Each row is a point on a landscape with many valleys, with its height.
A ball rolls from a point to the lowest of its 2 nearest points, and stops where none of them is lower. Distance is the straight distance between rows; heights are no part of it.
K225: [  3  19  20  -3  18  -6  -3  -8  18  -3   2  -7 -10  11  -8  31  28  -4
  -3  10   5 -24 -22   6   8   7 -25  -9  17  13 -15   9  -3]  h=270
K994: [ 16  -6  -8  46  -2  -1  -4 -15  -2  -3  16 -18  13 -26   9 -30   3  13
  -4   6  14   5 -20   4  -8   6 -26 -17  34  15  -5   5  12]  h=493
K419: [ -3   2  24  25  10   4  -3  -3  12 -12  -4  17  -7  12   0  -2   8   6
  13  16  -6   2 -28   2  17   2 -30  -7   7  13  -2 -11  11]  h=456
K949: [-18 -14 -16 -37  -7  -3  27   8  13  19  -4  14  10  -5  -1  17  16  -9
  -3  -3   1 -24  19  12   4  -9  -5  -9 -34  -5  -2   1 -41]  h=230
K573: [ 19  11  -9 -31 -16   8  13   2   5  -2  -3  14   1   3  -2  18   9   5
  31  -9   5 -30  21   5   8   8 -13 -29 -22  -9  -6 -11  10]  h=409
K625: [-27   8   3  -7  24  -7 -17   2   6 -19  13   0   3  14  20   5   3 -10
   7   1 -25   7 -16  -4   7   2   6  12  -3   5 -11  -1 -20]  h=621
K382: [ -5  -1 -24 -29   5  10   7  16  -8  -5   4   2  18   1   0  14   1   8
  13  13  -1  -6  31   5  -9  -5   6 -14 -32 -15  -6  -7   1]  h=815
K766: [-19 -17  -2 -26   8   7  31  15  17  18   3   5  10   2   0   1  20   8
 -10  12   8 -16  10  19  13 -12 -16 -11 -37 -10   0   4 -34]  h=258
K487: [-12  -5 -23 -38   4   4   9  15   1  13  13  16   3  -9 -11   7  22 -20
  -9  -7  -3 -11  12  11   9 -12  -5   2 -21   1  -5   6 -35]  h=190
K489: [  7 -24  16  31 -15  -8 -12 -12  10  12 -12  11   1  -8   6 -11 -13  16
  10   1 -13 -19 -34 -12  -4 -15  -7  -5 -13  -6   8 -14  10]  h=177
K180: [ -4  -1  24  18   4  -2  -7   3  10 -14   0  16  -6  13  -3  -2  10 -20
   3  -8  -1   9 -24  14  10  -6  -9   9  -1  12   2  -8  -6]  h=481
K281: [ 11  20 -12 -20   5  -1  16  -6  -1  16   6   8  -5  -7  -7  18   8   2
  -3  19  12 -17   6  -5  -5  -4 -12   3   3 -10 -14   8   7]  h=415
K368: [ -8  12 -41 -30   8   4  -2   9  -8   5  21   1   3  -7  -4  10   9  -3
 -11   0   9  -4  24 -19 -10   3  -4  -8   9   0 -16  19   6]  h=118
K918: [-22  -1  -6  -6 -13  -9   1   6   0  14 -14  11  -3   3   1   4 -29   1
  -3  -7 -19   7  -2 -20   3   3  12   1   2 -16   3 -11 -24]  h=285
K680: [  9   9  10  -5   2  18  22  -6  10   5  -3  34  -9   6   8   9  25  -5
  19  -2  -6  -5  -3  11  22  -7 -27   5 -14  14  -5  -4  -9]  h=49
K942: [ -1 -10  18  22  -2 -17 -21  -7   9  -6 -14 -13   4   8 -12  22  10 -20
  -1 -22   3 -29 -11   1  12  -8  -5 -21  28  26  14   5 -11]  h=366
K300: [ -7   0  -4  -1  18 -13 -23   4   1  -7  21  -7  -2   1   9   0  10  -1
   3   4  -7  -6 -27  -4  -4   3  -2  12  11   3  -9   7  -4]  h=598
K945: [  8 -13   3  -9  14   4   2  29   6  15  26 -25   0  -4  -7 -12   3  18
 -26   0  17  -8  -6   9  25  -8   0  -3  12 -12  20  23 -10]  h=298
K266: [ -8 -14  19  32  12 -14  -3  -3  13  -6  23 -35  18   1  15 -27   6   5
  -8 -10  17  -1 -26  -5  -9   5 -11  -9  15  -3  -2  19   7]  h=438
K956: [  4   1 -16 -22  -1   6  20   4  12   8  19  27   1  -9   8   5  22   6
  20   7  -1 -31  -5   0   7  -2 -31  -9 -27  -8 -18  -4   0]  h=123
K48: [-21   7  31  26 -15 -12   8 -28  15 -17 -27   0   4  20  -9  -2 -13   0
   4   0   2   2  12 -15 -17  21  -4 -17  -8  -1 -13 -13  21]  h=306
K677: [-18  -7  -3   2  -4  18   5  -7   3 -33 -35  -2   1  -2 -16  23 -20 -20
  -3 -13 -10  22   5   3  -3  12  21   4  25  -9 -10 -19  -8]  h=236
K136: [-19  -5  21  17   5 -13 -15 -10   5 -24 -19   1   0   7 -34   5  -7 -12
 -24  13  -3   9 -10  11 -16   9  29   7   6   4   4 -16   0]  h=302
K51: [  3 -19  10  20  -4 -11 -22   2  -1  -1 -22 -15   3   6 -10  11  -4   3
   3 -12   0 -29   1  -5  21 -15   5 -20  23  24  31  -4  -8]  h=419
K927: [-19   8 -31 -35  14  16 -17   6 -19  21  10   4  -9 -15 -21  -5  -3 -13
 -23   1  -6  18  16 -10   3 -17  13   9   2  13  -3  19  -9]  h=89
K920: [  8  -7   4   2 -18   7  11   0  14  34   8  23 -16 -19  18 -15   1   1
  -3 -23  -4 -17 -32   1  19 -13 -15  14  -9  10   5   7 -23]  h=588
K369: [ -3 -13   8  13  -5 -27 -17  14  -4  -2  10 -33   0  -3  -4 -27  -8 -16
 -17 -25  19  11  -2   2   0   0   7   4  19   4  15  17 -10]  h=204
K851: [ 10   3  -2  -8   2  27  35  18   3  24  17  16   3  -9   3  -8  12   4
  -9  -7   9  12   9  11  18 -20 -23  -9  -7  -8   2   5 -11]  h=272
K576: [-10   4   4  -3  11   0 -15   0 -10 -11 -17   4  -9   3 -23   7  -9  -8
 -13  20 -18  14  -3  14   4  -1  26  15   7  10  10 -12  -9]  h=333
K278: [  9   7 -11 -11  -4  25  32  14  -7  24  13   9   4  -8  15  -7  -1   7
  -5  -8  18  22  28   0  -2 -14 -17  -6  -9 -13  -5  12   4]  h=247
K790: [-24   1  -7  -4 -10  12   3   6  -8  -2 -29  13  -1   2 -12   9 -30 -12
  -6 -10 -18  28   7  -5   8   5  14   5  19  -7  -2 -16 -26]  h=261
K174: [  0 -12 -19   1  -2  -4 -18  25  -4   8  34  23 -15 -16  -1 -26  -3   1
  -1  -6  -2  -2 -34   4  17   8 -14  20   8   3  -2   5  -9]  h=694
K571: [ 13 -12  13   0  -8  10  18   9  16  26  10   6  -8  -7  17 -11  11  -1
   3 -27  -1  -8 -17  14  29 -17  -6   7 -10   4  19  10 -28]  h=553
K531: [  7  14  -9 -13  -2   4   0  -1  -7 -35   3   1   5   7  14   5   3 -10
  21  -3  -8  20  24  12  -9  18  13   4 -13  -3 -11 -14   8]  h=517
K228: [  8 -13   3 -10 -12  19  14   4  13   6 -21  26  -3  16 -18  14  13  25
   8  23 -10 -13  13   4  20  -2  -4 -23 -29  -9   9 -14  -2]  h=167
K734: [ -9   2 -15  -9  14  10 -18   5 -27   8  -8   6 -11  -7 -25 -15  -9   4
 -11  27 -13  21   7   2  -2  -3  20  19   4  11  12   0   2]  h=364
K155: [-21  -1   3  21 -11 -21  -3 -22  -6  -6 -24  -9  10  -5 -13  -3 -17 -22
  -6 -14  -4  -3   3 -21 -27   8  16  -3  16   4  -6  -5  -4]  h=335
K916: [  9 -20  -4 -17   2  -3   8  24   6  -9  16  -6  15   5  20  -1   3  23
  11   7  -4 -14   5  11   9  -7   2  -3 -33 -28  12  -6  -9]  h=674
K760: [-17  -1   5  31 -18 -25   1 -26  -8   2 -10 -10  14  -4 -11 -14   0 -19
  -6 -18  13  -9   3 -21 -36  15  -3   0   8   4 -19   2   3]  h=363
K909: [  7   9 -24  -2  -6 -16 -10 -16 -11  16   7   4  -8 -17  -1   5  -4 -10
  -4  11   6  -8 -17  -7 -22   6   6  27  16   2 -19   7   5]  h=458
K581: [  2  12  -2 -13   2  11  20   1   4   4  12  -1   4   3  38  -7  -5  22
  20   1   1   4  20 -10  -5   2 -20 -10 -21 -18 -11   4  10]  h=202
K163: [  1  23 -25 -22 -11  -6  12  -9  -3   7   9  19   1  -9  15  22  -6 -21
  18 -16  -4 -10  11 -17  -6   5  -7   9   4  -8 -24  -1  -6]  h=773
K482: [ -4  11  17  -7  25   6  20   7  12  11  20 -18   4 -10  15  -9  -2  15
 -21  20  -1   7 -15  10   4 -13  -9   4   1 -17  -1  11 -20]  h=358
K986: [ 12  14   5  -9 -11   7   1   8   8 -37  -6   1  -7  17 -26  27   5   2
  -2   6  14  15  29  28   7  26   5 -14  15  -5  -3 -19  11]  h=80
K940: [  6  -7   0 -11 -21   0  15   8  12  10 -15  34  -7  13 -12  11   7  14
   8   7 -12 -12   1  -9  18   7 -10 -12 -16 -19   1 -18 -14]  h=135
K507: [-24   0   8  11  -1 -16  -7 -10  -6  -2   3 -14   3   1   8 -30  -5 -23
 -11 -15  -7  21  -8 -10 -22   4  14  21  -5   8  -5   5 -10]  h=19
K345: [ 16  -6  32  22  -7  -3  10  -7   6  -4 -20  -1   5   3   9   3  -7  -5
   3 -10   5   5   1   9 -12 -11  14  -3 -20  -7  13  -9  15]  h=198
K829: [-22 -14  12  20  -7  10  -7 -20  10 -43 -21  12  12  -3 -17  12 -15 -30
   4 -27 -13   8   4   9 -10  10  26   0   8   1  -6 -23   7]  h=203
K797: [ -8   4   9 -12  24   3   8  13   0  -5   9 -15   3   6   8  -7  -1  14
 -14  24   2  15   1  12   1  -6   4   9 -11 -19   1   8 -14]  h=374
K376: [-10   2  -3  -9  -7  28   3   0   6 -14 -21  19   1  20 -13  31  -3   4
  11  -8 -17   2  25   3  27   9   0 -21   3  12   2 -15  -9]  h=387
K126: [ -2  -4   1  -7 -10  17  20   9   5  17 -10  44  -9  14   0   3  20   1
  12  -9 -10   1   8   2  30  -3 -17  -4 -20   5   3  -5 -20]  h=94
K470: [-12   5   4  -3  27  11 -16  -5 -15  -8   1  -9  -4   6  14 -23  -2  -7
  -1  15 -19  36   5   9   3 -10  17  31  -8  13   2   8  -5]  h=109
K585: [-15  13  19   2  24  -9  -8   1  14  -7  -5  -1  -7  21 -13  19  14   6
 -12  21  -5  -9 -15  -2  14   7 -13  -4  21  10  -3   3  -5]  h=240
K525: [ 14 -24  -3  -5  -2   1   6  29   7   0  27  -1   7  -2  13 -20   0  23
   6   1   1  -4 -16   9  21  -6   2   2 -18 -28  18  -3  -8]  h=693
K98: [ 17  12  -5 -31  16   9  -1  -7  -8   7  -5 -20   5  -5  -9  33  17  -9
 -14   5   7 -14  30  10  -8 -22  13  -4  -2   4   5  20   8]  h=308
K44: [ 17 -17  -7  37 -15 -15 -18 -12 -17   7   1 -17  -3 -35 -17 -33  -1 -12
 -18  -8  28   0 -15  11 -29  -5  -2   8  15   9  -6   8   3]  h=73
K429: [  4   1 -21  11  -2  -3   1 -15 -18  19   0 -18 -11 -21  -5 -35  -4   9
 -24  26   6   8 -10 -10 -19  11  -1  27  20  13  -7   7   8]  h=407
K700: [  2  -3   7  -4  -2  20   5  14   5 -13  -6   0  14  25  15   8  -8  30
  16  11  -3  13  30   9  14  -1   6 -11 -32 -13   2  -8   4]  h=224
K62: [ 21 -16   4  10 -12   6  -1  -6   6  10  -4  14  -2  -6  20   3   1  19
  25   0 -15 -20 -17  -4   8 -13  -7  -2 -15   0  12  -9  12]  h=252
K476: [ 13   9  -2  -8  10  21  20  -7   7  10  23  23   2 -17  21   3  24  -4
  20   4  -7 -12 -17  11  12 -13 -36   4 -13   6 -17   1  -6]  h=68
K997: [ -2  -1 -23  -8 -10  -2  -1  10 -22   5 -12  -9   3  -2 -20   0  -9   1
 -15   2   2  19  22  -7  -7  13  17   0  28  -4   8   3  -4]  h=442
K20: [ 10   2  14  18   5   3  17 -19   3 -16  -8  -9   3  -5   6 -14   1  17
   3  35  -8  13 -18   7 -24   9  12   6 -17 -16  -6 -15  23]  h=403
K676: [  8  20  33  13   2   2   9 -29  12 -21 -22 -30  -3  15   1   4  -1  -2
   1   2  15   3  17  12 -24  15  14 -13  -7  10  -5  -4  32]  h=265
K80: [ 10  -9  12   0  23  19  -8   3  -6  -3  -6 -11   3  11   8   2   3  11
   5  13 -10   6  11  12  14 -18  15   9 -10  14  23   5   9]  h=205
K632: [  8 -16 -20   8  -4   9 -19   8  -9  14  16  23 -12 -23   0 -26 -11  18
  -4   6   1 -12 -27  -6  10  -2 -13  13  10  14   6   6   8]  h=672
K57: [-25   2 -28 -32  15  18   1  13  -3  17   6  12   0   2 -16   8  10 -17
 -14   3  -4   6  16  -3   5 -21   1  -7 -17  10  -9   7 -24]  h=147
K893: [-26  -6  -9  11 -18 -18   3 -11  -2   2 -22  -4   3  -1  -1  -1 -31  -3
  -5 -13 -11   0   1 -32  -9  10  10  -7  23  -9  -3 -12 -12]  h=310
K60: [ 30 -18   3  18  -5   2  -2  -4   2   6   7 -11   5 -16  20  -2  -3  16
   9  -4   6 -16 -22  10  -4 -15   3  -2  -1  -2  19   3  16]  h=329
K872: [  9   2 -30   2 -14 -16   4 -11 -24  -5  -8  -6  -3  -7 -18 -12  -2  -7
  -2  21  -8  10  -4  -7 -27  26  25  22   6  -9  -9 -18  11]  h=452
K359: [ 16  10  -7  -4  10  -4   6  -9  -3  10  19  -2  -5 -24   0   0   9   4
 -10  24  11  -5 -23   3 -16  -1 -10  13  14 -13 -17  10   6]  h=441
K546: [-16  11 -12 -25  24   6 -17  -7  -1  25   7   5 -12  -5 -17  10  14  -7
 -18  16 -12 -19 -12 -10  10 -18  -4  14  12  24  -6  19 -13]  h=93
K775: [  6  -1  14  -5  -5  15  23  30   1  17   7  14  -1  10   4 -10  -2   0
  -4 -15  10  26  10  20  24 -10 -12   3 -15 -15   8   0 -27]  h=300
K580: [ 33 -16 -17  21 -12   0  -9 -18  -3  11   0 -11   1 -29  25  -4 -10  13
   4  -2  13 -20 -17   2 -25  -1   7   7   3   6   1   9  25]  h=393
K304: [  2   7  -5   7   9  11   5  -7 -24  13  -6   2 -13 -15 -11 -27  -6   9
 -11  31  -5  27  -1   3  -8  -2   1  24   9   6   5   3   8]  h=386
K54: [ 26   8  -5 -21 -15  -4  12   6   6   3   8  -4   0  -2  11  12   1  19
  21  -6  12 -30  10  -4  -4   6  -9 -23 -14 -23  -2  -1  18]  h=440
K274: [  4  12  16  16  -4 -22 -11 -24   1  22 -12 -11  -5 -12 -12  17   0 -34
 -20 -17  20 -13 -13   0 -20 -17  -3   9  24  12 -11  15   0]  h=238
K898: [  3   6 -31 -36  -9  -3  11   1  -3  15  17  14   5 -19  16  15  -7 -15
  -5 -17   2 -23  14 -10  -9 -10   6  13 -10 -10 -13   5 -16]  h=755
K28: [  8 -21   9  14  -1 -11 -18   5   1 -10 -11 -24  10  13   2   9  -7  14
  10  -5  -3 -20  -1  -5  11  -5  15 -16   7   3  31  -3  10]  h=362
K391: [  9  22   1 -29  17  13   3 -16  -1  -6 -13 -10   5   4   2  35   4  -6
   8   8  -6 -15  31  12  -3  -8  16  -6 -11   8  -6   3   7]  h=356
K881: [  9  12   9   4  -7  12  28   5  -3  15   3  -3   2   4  32  -8  -6  12
   7 -12  10  24  22  -9  -1   1 -19  -4  -1 -11  -1   8   7]  h=225
K616: [  1  -2  15   8  28  17  -1  -7  -3   0   4 -23   8  -3  24 -23  -4   6
  -1  14 -12  25  -5  12   4 -22  15  18 -10   7  15  12   0]  h=149
K936: [-15   1   0  11   6  -3 -12  -8 -17  -4  -1 -21   0   7  21 -37  -1 -19
  -4  -8 -13  37   7  -5  -7  -2   6  26   0  25  -1   6  -7]  h=65
K569: [ 22 -20  -2   6  -9  14  11  19  -2  12  18   2   6 -15  10 -26 -12  28
  -1  -4   0   9  -9   7  19  -9   2  -1  -5 -19  27   0   3]  h=712
K321: [ -1   8  26  14  -1 -20 -10  -9  16  -2 -11  -3  -2  12 -12  31  14 -20
  -3 -16  10 -25 -18  -1   2   3 -21 -17  23  19  -4   3  -4]  h=316
K753: [ 18   0 -22 -27  15   5  -7   1 -10   3  11 -22   5 -10 -13  19  14  12
  -8  16  14 -28  16   0 -13 -11  13 -10  -1   1   9  19  22]  h=235
K833: [-16 -19 -38 -14  -3  21  -2  33  -5  15  14  14   4   6 -10  -7  -3  19
  -1   2   0  11  17 -12   9 -14   6 -24 -28  -6   4  -1  -2]  h=784
K346: [  4  21   0  -7 -11  -8  16   5   4   5   9  28  -7   1  19  10   2 -23
  15 -23   2   4   0  -6   2   3 -25   6  -2  -5 -20  -6  -8]  h=787
K217: [-17  10  16   1   8 -24 -16 -10  -2   2  -4 -14  -7  -8 -26  -3  -1 -31
 -28   0   1  10 -24   5 -18   0  11  18  13  -2  -8  10 -12]  h=125
K349: [  0  15   8   0  -1 -26 -13 -20  -3  -2 -10  -6  -3  -4 -21  22   9 -40
 -16  -7  10   4 -12   3 -18   1   4   7  26   3 -17   7  -2]  h=182
K717: [ 23  -4 -17   5 -16  -9 -14 -11  -8   3   0  -1   2 -14  22  11  -8  -3
  23 -17   0 -20  -3  -9 -21   3  11   5  -1   3  -2   0  22]  h=454
K520: [  7  -9 -17 -19  -4  -3  -5  31  -5   3  31  17  -8 -13  -2 -17   8  -7
  -3 -12   2  -1 -14  12  14   1  -5  16  -7 -12   3   4 -18]  h=713
K960: [  7   7  -1  -3   6 -16 -22   0   0 -18  20 -14   5   2  20   9  21 -27
  14 -21   3   2 -14   5  -7   2  -6   8   9   6 -13  13   3]  h=563
K934: [  5   0   7  -8  -5  26  14   0   6   4 -23  23   1  17  -3  20  -6  23
   8  22 -12   1  28  11  11  -8   8  -9 -38  -8  -1 -21   5]  h=195
K173: [-27 -10  -3  -4   9  -8 -16  13   9 -24  10   4  11  20  17  -1 -10   3
  14  -2 -29   6 -18 -11  16   7  15   2  -9 -11   1 -13 -22]  h=637
K758: [  6   8  -2   1 -11 -22   1  16   3 -29  11   5  -3  11  -7   3  10   5
  19   2   8   1 -11  -1  -6  37 -11 -17   5 -19 -14 -16  17]  h=485
K524: [  9  14  -5 -26   3  15   1 -11   5   2  -5  10  -4   7   0  19  18   6
  34  -2  -8 -38   9  -1  14   1 -10 -23 -14  16  -5  -2  11]  h=367
K453: [  5  26 -11 -20  -9   6  17   5  -6 -15 -15   7  -1   9 -24  28  -3  -6
   2   5  13  14  34   6  -1  25   0 -15  15 -12 -16  -7   3]  h=51
K594: [-12  11  -5  -3   5 -10   3   8   6  -4  10  29 -10  12   3   3   4   9
  14  12 -14  -1 -13 -17  11  19 -33  -7   5 -10 -24 -10   2]  h=808
K492: [-10   3   0 -14  16  11   0  -9   6  34 -12   9 -17   0 -22  14  20   7
 -15  18  -7 -28 -11  -7  16 -14  -2   0  11  24   9  15 -16]  h=153
K7: [ 15   2 -13 -11 -13 -16   3  14   0  -4  14   3  -1  -4   1   8   1  18
   9   0  10 -15  -1 -11  -5  19  -7 -12   6 -22  -3  -4  11]  h=465
K458: [  8  -4   8  10 -12   8  -8   6   8 -40 -13   9  -4  16 -21  21   0 -10
   2  -5   2  20  24  24  10  14  17  -5  14  10   9 -26  10]  h=117
K31: [ 15 -11   3  28   2  -6  -3  -6   5   0  24 -31  13 -23  15 -17   3   9
 -13  -5  20  -1 -29   7 -11   1 -10  -9  26   2   2  18  10]  h=466
K963: [ -5   2  26  14   6  -2 -16 -22  16 -30 -16  -7   0  10 -17  24   1 -16
 -11   3  -4  -1   4  17 -13   5  26   2   2  14   1 -14  16]  h=268
K267: [ -4   2  -1  -7 -12   6   3  31 -14  14  -2  23 -10   5 -16 -10 -11  -6
  -9 -13   4  30  12  10  18   5  -3   8   3  -8   7  -4 -20]  h=326
K355: [-24 -12  42  27  -3 -13  -3  -5   5   3 -17  -9   8   8 -11 -17 -22  -8
 -17 -17   3   2  -2  -4  -8 -10  16  -3 -14  -6  17   0 -10]  h=111
K502: [ 15   4   7   0  24  25 -12 -10  -5 -19  -5  -5   0  11   1  10  12  14
  19  21  -9  -5  12  16  13  -7   2  -2  -7  22  13   0  30]  h=256
K692: [  3   6   4  -7  -4  -3  -6  15 -13  11   6   5 -15  -5  -2 -12  -1 -20
 -11 -22   8  26   7  12  14 -10  -7  18  12   5   6  10 -13]  h=357
K780: [ -5  19  14   6 -14  -3   5 -14   9 -18 -24   8  -3  20   3   9 -19   6
  17   1  -5  13  18 -11  -3  24  -2 -17  -4  -2  -9 -21  15]  h=323
K204: [-12  -3  25  31  10  -6  -2 -25   8 -17 -12   1   3   6  -9 -10  -1   9
  -3  30  -8   5 -29  -1 -23   8   6   7 -13  -6 -10 -14  20]  h=417
K128: [  2 -13   4   4  10 -15 -11  23   0   1  17 -27   3   8   9 -15  -3   6
 -12 -12  16   5  -1  -2  17   0   2   2  22  -3  18  18  -4]  h=253
K567: [-10 -17   6  26 -15  -2 -15   3   2 -51 -10   7  11  11 -21  -1  -6 -19
   6 -18   0  18  11  13   4  17  19 -11  11   6  10 -26   8]  h=160
K979: [ 25 -15 -17  -4  -4  24  14  16  -5  14  22  -2  10 -20   9 -17  -2  27
  -6   0  12   2   9   4   4 -15   2  -8  -6 -13  23  11  17]  h=730
K901: [  7   4   9   4  16   6  17  -3   0 -16  -2 -13   1  -5   6 -15   2  16
 -10  35  -6  23  -9  19 -15   0  15  12 -16 -16   1 -10   1]  h=391
K156: [-14  20  13   7  -3  11   3 -30  10 -18 -32  -1  -1  15  10  22 -26  -7
   7  -3 -15  14  27  -3  -4   9  20  -6  -1  12 -10 -18   9]  h=342
K609: [  6   6   2  -2  -1   4  -5 -14   5   6  -7  11  -6   6  10  11  -1  17
  30   8 -15 -26  -6 -17   7   1 -15 -11  -6   9  -2  -5  20]  h=313
K655: [ 12   7  -9  -4  -8  -5   1   9  -6 -43   8   0  -1  12   1  -9  11   4
  22  10   3  21   9  13 -12  34   5   0 -13 -13 -11 -19  18]  h=501
K462: [ -8  19 -33 -28   2   9   8   1 -18  -4   4   6   3  -2 -22  14   3 -13
   0   6   2  18  29  -7  -9  12   0  -3  13  -8 -20   4   2]  h=81
K270: [ -6   8  -8   2 -11 -12   5   4 -11  14  -9 -14  -5   2   3  -6 -13  -5
 -19 -13  11  19  21 -16 -11  11  -2   5  28   2   3   9  -9]  h=420
K890: [ 11   1  -9   0  -5  -3  -1  -2 -15  -7  -3   2   1  -2  17  -1  -3  -2
  22  -7  -8   8   8  -6 -13   5  11   9  -7  -1   4  -7  13]  h=497
K165: [-13 -14  33  25   5 -12 -11   9  11   0  -6 -13   0  10  -9 -17 -12   4
 -11  -3   2  -1 -22   2  14  -9   6  -2   1   0  22  -2  -9]  h=64
K493: [ -6  16  34  16  -8 -11   6 -19  11 -21 -16 -25   3  23   2  -5  -3   4
  10  -9  16  -4  10  -6 -14  24  -9 -29   1   2  -8  -1  27]  h=287
K713: [  2  -3 -21   7  -9   3  -9 -12  -8  29  -3  29 -15 -23   4 -15 -23  10
   2  11  -7 -13 -13 -17  -2 -10  -3  28   2  13  -3  -1   8]  h=644
K219: [-19   6 -20 -29  13   8 -26   1 -11  21   8   1 -15 -16 -30   1  -3  -9
 -28   7 -10  -5  -3  -8  10 -12   9  15  18  18   4  18 -15]  h=29
K268: [ 12   8  28   9   5   2   3 -13  18 -21 -16  -5  -4  15   4  22   0  -3
   1   6   2  -2   9  17  -7  -2  15   0 -14   3   3 -12  16]  h=234
K619: [ 10   0  -4   5 -18   3  10 -10   4  36  -3  38 -13 -18   6 -10 -18   4
  -2   2  -4 -12 -21 -14  10 -14 -14  18  -3  -1  -3  -6  -2]  h=622
K768: [ -8  -1  30  12 -13 -18   8  -9  12   8 -19  -5   9   9   9  16 -18 -12
  -8 -21   0  -4   0 -11 -17  -9  19  -5 -15 -13   9  -5  -6]  h=156
K41: [  2  -5 -37 -28  14   3 -14  15  -7   3  27  -6   1 -12 -15   7  18   6
 -23   8  14 -20   6  -9  -3  -8   2  -9   7   1   1  21  10]  h=168
K929: [ -5 -16  -7 -14   1 -10  -6  21   5 -20  13  -3  19  12  23   3  -5  11
  17  -4 -17  -4  -2   2   7   3  17   0 -28 -26   6 -14 -21]  h=656
K39: [ 10  -2  -5  14  -1  -6 -13  -5 -14 -17   7 -11   1  -2  15 -14  13 -13
  20  -9   2  17  -2   2 -10   8  -2  10   5  13  -2   3  16]  h=526
K577: [ 12  -5   7  27  -8 -20 -14 -19  -6  17  -9 -12  -3 -28 -16  -5  -4 -23
 -17 -11  30  -9 -17   9 -31 -13  -4   6  21   7  -6  12   6]  h=158
K610: [  8  -5  24   9  -9   1   7   4   9   9  -3  17 -10   4   7  -6  15 -27
   6 -30   1   5 -17  18  24 -13  -6  12  -7  14  12   0 -24]  h=514
K84: [ -8  17  -3  -3  -8 -15   4   7   8  -8  12  25  -7   9  14  11   5 -13
  24 -18  -7  -3 -10 -16   8  23 -29  -9   5  -6 -25 -12  -1]  h=799
K755: [ -8   3  15  19 -19 -31  13  -6   2   1  -4 -19   7   5 -12  -6   1 -16
 -20 -19  25   0   0 -15 -29  20  -5  -9  17 -14  -9   6   4]  h=390
K451: [-30  -1  23  16  -1 -22  -7 -13  -1   8   0  -7   4  -7 -17 -23 -11 -21
 -17  -8  -4   3 -23  -7 -28   7  16  21 -12  -6 -10   4 -13]  h=67
K438: [  0 -10  -1  24   1   6   2  -3  -7  -2  -2 -24   6  10  28 -32  -8  30
  16   8  -3  14  15 -16   9   5 -10  -6   2   7  14   3  20]  h=267
K338: [ -5   5  25  20  12  -6  -4 -15  15 -16   1  -2   2  11   9   4   5   8
  12  14  -4  -6 -27  -5  -8   6 -16  -7  -5   0 -11  -4  16]  h=437
K416: [ -3   9  -5 -17  -1 -10  -4  14  -9   3   7 -13   1   6   4   5   4 -20
 -17 -26   7  27  21   0   8   0   0   3  25   0   0  20 -17]  h=392
K521: [ -3  -8   3   8   3  11  -1  12  -3 -11  -3  -7   7  23  19 -14  -8  37
  18  18  -8  22  15  -5  10  10   1  -7 -14 -13   6  -4  11]  h=244
K848: [ 12  -2 -29  -1 -19 -16   2   1 -23 -11 -14  -4   0  -9 -29  -1  -6  -5
   0  10   3  10  10  -6 -17  27  19   3  28 -10   6 -15  11]  h=463
K517: [ 11   2 -35  -6  -5  -8   0 -11 -21   9   7  -8  -8 -18  -4 -18   3   3
 -11  24   1   2  -3 -10 -27  13  16  30   9   1 -11   4  12]  h=430
K924: [  7  29   7 -14   8  -1   8 -18   1   5 -12  -2  -7   6   1  31   3 -11
   4   5   4 -10  12  -6  -6  -3  -4   1   7   6 -12   5   5]  h=389
K5: [-12   2  15   7  17  -4 -12  -5   2  11 -17   0 -12  12 -18  13   7   2
 -14  16  -8 -18 -15  -2  18  -9  -8   0  24  28  10   5 -14]  h=207
K30: [ 13  -1 -14 -21 -10  -3   5  10  -1  17  19  14  -3 -18  19  -1  -4  -5
  -4 -16   0 -16  -7   2  -3 -12   4  21 -16 -12  -2   4 -17]  h=736
K250: [-14 -11 -35 -18  -1  20  -1  22 -17   0   1   4  15   4  -8   7  -7  15
   8   7  -7  16  31  -5  -7  -4  22 -13 -23 -14   3  -3   0]  h=802
K170: [-16  -5  21  21   3 -26  -2   4  10  -7  10 -25   7  14   0  -7   5  -3
 -13 -11  17  -2 -14 -11 -13  12  -5 -12  14 -10  -1  13   3]  h=414
K952: [  2 -16  -5  26 -17 -21 -19   0 -16  -2   6 -31  -3 -23 -10 -44  -4 -15
 -23 -20  21   5  -3   1 -15   2   5  11  13  14   3  14  -5]  h=144
K50: [  9 -15 -30 -17   3  24   3  18  -6  16  18   7  -2 -11  -3  -9   7   9
  -6  -1   9  -4  11  -2   4 -26   7  -7 -23   3  17  11   9]  h=757
K592: [ 14 -12   5  18   1  -4 -11   3  -6 -10  -1 -30   7  11  18  -9  -4  14
  19  -8  11  -2  17  -8   8  -1  -2 -14  14  13  21   8  21]  h=307
K203: [ 10   6  -3   0  13  10 -17 -13 -13   1 -10  -1  -3  -1   2  13   4   7
  19  10  -6 -16   8  -7   4  -7  -4  -2   9  28   7   6  25]  h=309
K452: [-18  12   2  -2   6  29  -5 -13   4 -18 -26   4   3  19   7  26 -18   3
  15  -5 -22  13  29  -2  13   5  11 -10   6  19  -1 -13   1]  h=365
K230: [ -8   3  17 -12  24  11  12  17  11  21  15 -13  -8   1 -12  -7   7  15
 -29  13   4  -3 -15  11  25 -11 -14   0  10  -7   7  17 -24]  h=334
K396: [ -8 -24  27  37  -2 -10 -14   0  14   0  -2   0   6   4  -1 -20  -9  12
   4  -2  -5 -11 -35  -4  11 -14 -10 -11  -6   2  14  -7   1]  h=116
K696: [  5  -3  -7 -14   5  17  15   6  13   5  22  11   7  -1  24  -4  11  27
  18   7  -8 -18  -2 -12  15  -5 -30 -19 -22 -11  -8   2   9]  h=166

Two balls start at each pair of points below. Name the first point that both come to, or write none.
K155, K909 | none
K346, K692 | none
K359, K31 | K453

Call two points neighbours if one is among the 2 nearest of the other. Go from one point of each pair to the other, from neighbour to neighbour, staying as low as possible. Name the highest point that can't be avoided.
K165, K44 | K609
K680, K219 | K51
K507, K44 | K274

Where does a ball stop that starts at each point below?
K266 | K453
K84 | K44
K872 | K165
K156 | K165
K20 | K44
